A landscape with many valleys, sampled at points; each row gives a point and its height.
A ball rolls from a point to the lowest of its 2 nearest points, and stops where none of them is lower. Distance is the straight distance between rows; heights are no part of it.
Gur height 6.89: [-12  -3  -1  -3  20 -17  -8   2  -4  -4   0   4  -1 -19 -11  18   1  22
  -1   6 -23]
vug height 1.81: [ -4  -4  -7  18   0  -1   0   2   0   0 -11  -6 -19 -13  -3  17  -5 -17
 -14  11   4]
ludom height 7.27: [-15   3   1  -8  17   1  -8  13 -13   1   0   4  28  -6   5   6  -6  14
  -3   5  -5]
Vif height 7.82: [  3 -12   2  11  -4 -16  -4  12  16  16  10   5  -1 -11  -1  16  -2  -7
   3  18 -12]
sageb height 7.07: [-13 -16   3  -9  13   5  -9  10 -21  -5  15  12  15  -9  10   7   9   7
 -13   0 -14]
Pido height 1.64: [ -1  -5 -12  33   2   1   3   3  -1  20 -22 -14  24  -3  -6 -21  -7  -6
  10  15   8]
Tuda height 3.59: [  8  -7   3  21   3   1  25  -9  11  34   7   3  26   0   3 -33   7  -5
  -1  -8   1]
fita height 4.52: [ -7  16  -4  -7  -6   1  -6  -3  -5   7 -13  -7 -18   5   6  -9   6  14
   9   9  -6]
firu height 2.72: [ -6 -12  11  -1 -25   6  -4   9  10  -7   0  10  -8  17   1 -20  10 -28
  -7 -35  13]
gamab height 4.67: [ 14  11 -12  -8   2  11  -8 -12 -12  -6   5  -5 -20  -4  -9  16  24  14
   6   3 -13]
tilaz height 6.83: [  3 -13   4 -24  14  12 -10   5 -19  -3   0   8   6 -10   3  27  -6   9
  -6  -4 -22]
Mopag height 1.90: [-16  -6 -10  21  -3  15  -5  -1 -10  19 -15  -1   9   0   8 -23  -2 -26
 -12 -17  10]
ligeb height 4.58: [ 11  -1  -4   6 -14  -8   2 -10  13  11 -14   3 -17   4 -11  -1 -14   3
  11  26  -4]
Ledek height 6.19: [ -8   6 -15  -3  29   9 -18  -1  -3  -5  -1   2  -8  -9   0  14  -6  -3
   1  -8 -22]
zasib height 3.49: [  5 -14  -3  33   4  -8  -5  -7   1  -8 -29   3  17  -7 -14   4   1  16
   7  12  -3]
niz height 6.14: [ -3  -8  -4   6 -12 -11   7  -5   0  13  -4  -8   0  -3   6 -17  13  26
  -4  20  -1]
somiv height 6.40: [-12  13  11 -26  14  -7   8   0   1 -11  20   0 -13  15  -6   2   1   5
  -3  10  -4]
dos height 4.30: [  0   0  -7  -3 -11  -4   7  10  10  -2  17   2   5 -10   3 -24   7   1
 -11 -14  28]
kadeg height 5.76: [-10   2 -14  -2  16  11 -12  -3  -7  -7   8  -1 -16 -11  20  -6  -1 -10
  -4 -18 -14]
Bola height 5.58: [ -8  -2   8  -5   0  -1   7 -11 -15  -3 -12  16   0  -1   4  -9  -2  13
 -22  16   1]
kas height 5.23: [-10  14  -4 -15   2   5 -10   8   9  12 -11  -6 -27  13 -13   4   6   4
  10  15 -11]
Dul height 0.28: [  6  20   1  -9  25  -8   0  14   2  -9 -27 -13  -3 -22  -9  29  -4  27
   8   6 -12]
Puge height 8.26: [ 14  -4  16 -25   4   0   9   2  10 -11  16   2 -26   6   1  21  -4 -16
  -2   9 -11]
mepav height 7.26: [-13  -6 -15  18  12  -8 -17   4  -4   3   4   4   0 -22   2   2  10  11
  -3  -1 -20]
Vazub height 2.52: [  7   0   2 -12 -11   3  -1  10   9   5  16  -7  -3  13  14 -28 -12 -28
  21 -20   1]
kiso height 3.85: [ 14  -3  13  21  -2 -10  22 -21  11  16   2  20  23  -5   5 -14  -1   3
  -6   5   0]
dipin height 7.87: [  4  -3   9 -14  -2  10  -4   8  -4 -28  32  11 -15   7   2  -9  16 -21
   3   0 -12]
fure height 0.56: [ -5  14  -6   2   4   9  -5   4 -13  -7 -16 -11 -27  -3 -10  17  10  -9
  -7  15  -2]
Gini height 3.02: [-10 -15   3  41   5 -17   4   7   2  -3 -30 -15  12  -7 -15  -2  15   8
   2  14   6]
Podu height 5.80: [-23  -6  -4   1 -10   0  -9   8   9  20  -9  -4 -19  19 -15   0   3  -6
  -2  13   0]
Lik height 3.03: [ 15  18  -9   3   8   4  -2  -7 -14 -14 -18  -8 -29 -23 -10  17  13  12
   3  18 -16]
seti height 4.03: [ 10 -10 -11  27  -7  -8  -6  -5  10   1 -24   2  -2  -1 -19  -2  -5  11
  17  25  -7]
Mokup height 5.38: [  2   4  10  -8  -6   4   0 -14 -10   1 -27  18   6  10  -4   6 -10  17
  -6  21 -10]
Nifum height 6.88: [  7  11  -4  20 -23   1   2   7  -4  11 -16  -9   9 -12   4  -7  -1  -6
  -8 -24  32]
gef height 5.78: [  7  11   3 -14   7  13   0  -1  -2 -12  -5   9  -5   1   0  17 -12  -3
  -6   3   1]
Gamis height 5.28: [  5   7   8 -16   8   6   5 -28 -20 -15  -9  -4  -5   4   2  24   1  15
  -3 -16  -9]
Kofin height 5.29: [ -7   9  -8   3 -12 -13  -2  30  13  14   7  -3  -1 -11 -10 -14  11   7
  -4   2  21]
Gibu height 6.18: [ -6  20  -4  -4   7   7  -2   6  -1  -7  -4  -6   3   2   5   3 -16  -8
   1  -3  12]
buv height 7.59: [ -9  12   6   1   2 -14  -5  17   5   2  18   8  -7 -17   3  10   6  -6
  -5  11  -5]
med height 7.96: [  4  10  -9  12  -1   4 -21   1   5  -1  -2  -2  13   5 -13  24   3   8
  14 -11   0]
ruva height 8.03: [ 12  -7   3 -13   1  -6   1   1   8   1  15  11 -10  -5  -2  17 -12  -1
   5  20 -17]
Gopit height 3.08: [ -9  24  -3   1  22 -15  -5  10   6  -4 -19 -14  -5 -20   3  13 -15  13
   7   1  -7]
zatap height 6.02: [ 22  14   5 -25  18  24   0 -18 -28 -15  -6   0   2   0 -13  29   9  11
   9  -3 -10]
pez height 6.90: [  9  -6   5  14 -24  12  -4   5 -10   3   1   1  11  -7  19  -7  14 -11
 -10 -28  20]
Sor height 8.27: [  0 -13  -7 -18 -14  12  -3   2   3 -11  17 -14 -26  22   3 -14  12 -20
   7 -12   1]
bese height 6.36: [ -1  17 -13   2  -7 -10  -6  15   5  -1  11 -13  -7  -6 -13   8  10  13
   8   8   8]
ruf height 3.36: [  9  -5   3   8 -12   5  17   7   9  39  -2   2  20   3   3 -41   1 -13
  -1 -18  13]
roz height 5.39: [ -2  -3  -4  -5   0  12  -1   6 -15   2 -13 -11   2  10  -7  14  -4   2
   6  33  -1]
Febi height 5.70: [  2   8   7 -25  10  11   1  13 -18   0 -12  -8 -11   1 -15  24   5   7
   1  36 -13]
daruf height 1.68: [ -2 -16  -4   6  -2   7 -11  -1   1  10  16   8  18  15   5 -13   8  -5
   4  -6  -6]
Dak height 0.67: [ -7 -10 -12   6  13   5   8   0  -4   9  -9 -12  34  -4  10 -14 -11  13
  -3   9  11]
Tusum height 6.42: [ -2  -5  13   6 -12 -18   3   6   4  12 -21   6  14  -1  -6  -7  15  35
   1  26  -6]
zetu height 5.91: [ -2 -17  -1   2 -10  -5  15 -12  -3  13   8  -4  -5   2  13 -22   6   0
 -10  16   5]
Nopul height 3.48: [  2   0   8   6 -17  -5  -6  14  18   0  12   6  -6  12 -10  -1  -4 -28
   1 -28  16]
nog height 3.45: [  8  -6  -9  10 -14   3   3  -9   5   4   8   6  14   4  -2 -18   8  10
  -8 -16  24]
Pufu height 2.04: [  3  -6 -19   6  -5   4   3   2  -3  -4  -2 -14  12  -7   0  -5   2  16
  -5   4  23]
Diru height 7.61: [  2   9   8  -6   0   6  -6   6  -7 -18  28   7  -9   8  -5  19  15 -15
   5  -2  -5]
ped height 1.67: [ -3  10  -9  17  -2   0  -7   0  -1  18 -11   0  12  -5   0 -14 -10  -5
  12   4   4]
tinu height 2.57: [  7  -6  -7 -13  -1  25 -14  -5  -4 -15  10   9  10  17   8 -15  -1  -5
   8 -16  -5]
dadu height 3.26: [  7  19   9 -13   8 -14   8   4 -13 -14  -9  -5   9 -15 -10  24  -6  32
   6  12  -2]
zan height 5.40: [ -1 -10   0   3   6  -1   1 -14 -12  -8  19  -5  -9 -11  19   7   4  -4
  -2  -4 -15]
Sefat height 3.29: [  1 -16  -8  22  -6 -17  12  -3  15  10   4 -20  -2 -13   2   6  -2  -2
  -2   1  11]
Kime height 1.95: [  8  12   9 -17  -3   3  -4   1  11 -10  20   9 -14   9  16 -23  -6 -17
  19 -16 -12]
kitu height 5.06: [  1   5   2   4   5   2  -8  -5 -10  -4 -21   2   4   3 -13  17  -3  12
  10  21 -18]
bisuv height 5.75: [-14  -7   9   6   6 -10  23  -6   2  11  -6  10   8  -4   4 -24   5   7
 -27  14   8]
Rozam height 6.87: [ -2   0   8 -20   4 -11   7  -2  19  -7  21  13   4  16  -8   0 -10  10
   3  -2   3]
kela height 5.18: [ 25  11   5  -9  -1  15  -1  -3  11  -9  -4   6 -18   1   0  29 -13 -18
   1  -9   4]
nosa height 6.10: [  7 -22  16 -20   2   1  17  -6 -14 -31  25   3   1   3  12   8   2  -8
 -11  -3  -1]
zata height 4.20: [ 16 -10  12   0  -6  -6   9 -14  11   7   8  17   9  -5  17   2 -12  -1
  -3  -3  -5]
kavob height 2.28: [-15 -14   3   5 -11   7  -4   5   2  14  -6  -1  -1  13   8 -29   0 -34
  -7 -36   8]
rabu height 2.46: [ -1  17  -1   6  -1  -9   1 -17   7  -1   8  -3   4   4   9  -8  -6   4
  10 -26   9]
dalon height 4.46: [ -7  -3  -2   9   8 -20  11 -12   5  -8  10   3  -5 -13  -4   1  -1  11
 -14   4   2]
Biku height 6.48: [-13   4  21 -12  -8  -9   6   1  12  -5  12   4   8  31   0   2   3   0
  -3 -12  10]
rugi height 7.47: [  3  -3   1  -9  12   4  -4  14   5  -2   3  10  25 -13  12  16 -17   3
  -6  -4   0]
Nogig height 5.42: [-12   4  -4   5 -12 -10  -3   1  12  20   6  -7 -11  18 -11 -10  -5 -16
  12  -1   5]
tevi height 3.95: [ -6 -18  -7  20  10 -13  11 -11  15   8  10   3   8 -13  -1 -12  -3   1
 -11  -7   2]
venog height 1.22: [-10 -18  -9  24   5   9   6  -6  -5  14 -23  -3  23   0  -2 -21   5   7
 -14  17   5]
mosup height 4.66: [  3   1   3   8   2  -7   1 -16 -15  -2   4   8  16  -2  -3   9   0  14
   6  13 -13]
fuda height 5.86: [-17  -9   9  15   1  -7  19  -1  10  19  -5   3  15  14  -8 -15   5  -6
 -15  10  14]
Veruz height 3.77: [  2  11  -8  -2 -21  11 -11  -6  -8  17 -13  -7 -13  13   6 -15  -1  -5
  10 -13   3]
lifif height 6.56: [ -4  15  -6   9  -6  -1   2  13  -6   2  -3 -14   2  -7   6  -6 -11 -24
  -6 -18  31]
Besu height 7.16: [  4  23   0 -12   3  -4  -6  19   7  -5  26  -3 -13  -3 -10  18   7  -6
   9   2   1]
tula height 6.57: [-14  -9  -1 -12  29   2 -12   0 -13   2  -6   7   0 -11  -5  17 -12   8
  -1  10 -35]
Pevi height 6.09: [-21   7  17  -3  -3 -12   8  -2   5   9 -10  -2  10  26   0   0   1   4
  -8   4  16]
boti height 5.67: [ 21 -15   9 -24  -9  10   3   5  -5 -22  19  13   1   0   4  10   0   2
  -7   9   1]
did height 3.17: [ -2  -4  -9  -9  -8  20 -12 -14  -4   0  -4   7 -15  20   9 -17   4  -4
   0 -13  -5]
Nobok height 3.57: [-14   0 -10  15  15  -7  -7  18   7   4 -28 -16   3 -18   5   5 -15   3
   1   6   3]
moz height 4.25: [  2  -6   7   6   4 -14   7  -4 -23 -12  -5   3  23 -17 -16  25  -4  24
   1  10  -5]
Momip height 2.55: [-10 -15   5  26   1 -16  10   2   0  -3 -14 -11   5 -13  -4  19   2  -3
 -15  12  10]
gitiv height 4.91: [ 25 -14   6 -16 -19   1   7   2  16  -4  18   8   6   7  10  -2  -3   3
   4  -3  10]
Mivu height 0.99: [  1  17  -2  -4   1  -1  -6  -7  10 -13  16  11 -14   6   1 -21  -1  -6
   9 -28   1]
gepuf height 4.02: [  7  13   6  -5  -4  -1  -1 -24   7  -4  -1   0  -4  13   4  18  -2  12
   7 -26   2]
daf height 8.08: [  3  -7   0 -33  -2  18  -8  20   5 -31  19  -6 -21  14  -1 -15  15 -22
  10 -11  -7]
Nupil height 6.67: [  4  -5  11  -5 -10  11   3   2  -6 -14   1   8  -3   4  21  -9   2 -16
 -13 -13  11]
dagam height 6.41: [ 11 -21  15  -6 -10   9   6  -5  -4 -36  16   1  -4   5  19   5  12 -23
  -2 -22  -2]
vup height 5.02: [ -4 -10   3 -11  14  -8   9 -10  -4 -18  14  -2 -19 -13   6  15  -2   7
 -17  -4 -10]
feka height 5.01: [  1  18   2   5  -8  -9  -1   4  18  15  -2   4  -7   9 -12  -1 -18 -10
  22  17  -5]
zofor height 4.35: [ 16   9  -2  -3 -11   0  -3   2  18  -5   5   7 -15   0   0   5 -22 -20
   8 -22  11]
Dopab height 3.00: [  6   2   1   0  -9  -7   8   4  15  23   7   1   7   4   8 -36 -15 -19
  11 -20  11]
ket height 2.66: [ -3  12 -13  16  10  -6   2  -4   7   5 -25 -14   5 -12   6 -11 -21  10
   6  -5  10]
tepu height 6.04: [ -3   7   9 -35   9  11   6   4 -13  -6   9  -3 -14  15  -9  11   7   5
  -1  22 -13]
Kazi height 1.59: [ -4 -20  -6  23   4  17   8 -12  -5  20 -11   0  27   4  11 -17  -4 -17
 -12  -8   9]
Supi height 5.54: [ 18  14  -5 -27   7  29  -9 -14 -24 -15   6  -2  -7   9  -5  11  23  14
   5  -4  -7]
pag height 7.24: [-10   6 -14  22  -7 -14 -14   7   7   8  -1 -15   9   2 -14   1  14  10
  16  -6   6]

For each start below, name the point where the ball stops.
pez: Mivu
Nifum: Dak
mepav: fure
Nogig: fure

Call two points neighbours if one is among the 2 nearest of the other. Go from one point of each pair to the other, from neighbour to neighbour, staying as low as possible. Name the highest point that can't be avoided.
Dul and fure: Podu
Dak and Mivu: zatap
Dak and Dul: Nobok
Dak and daruf: nog
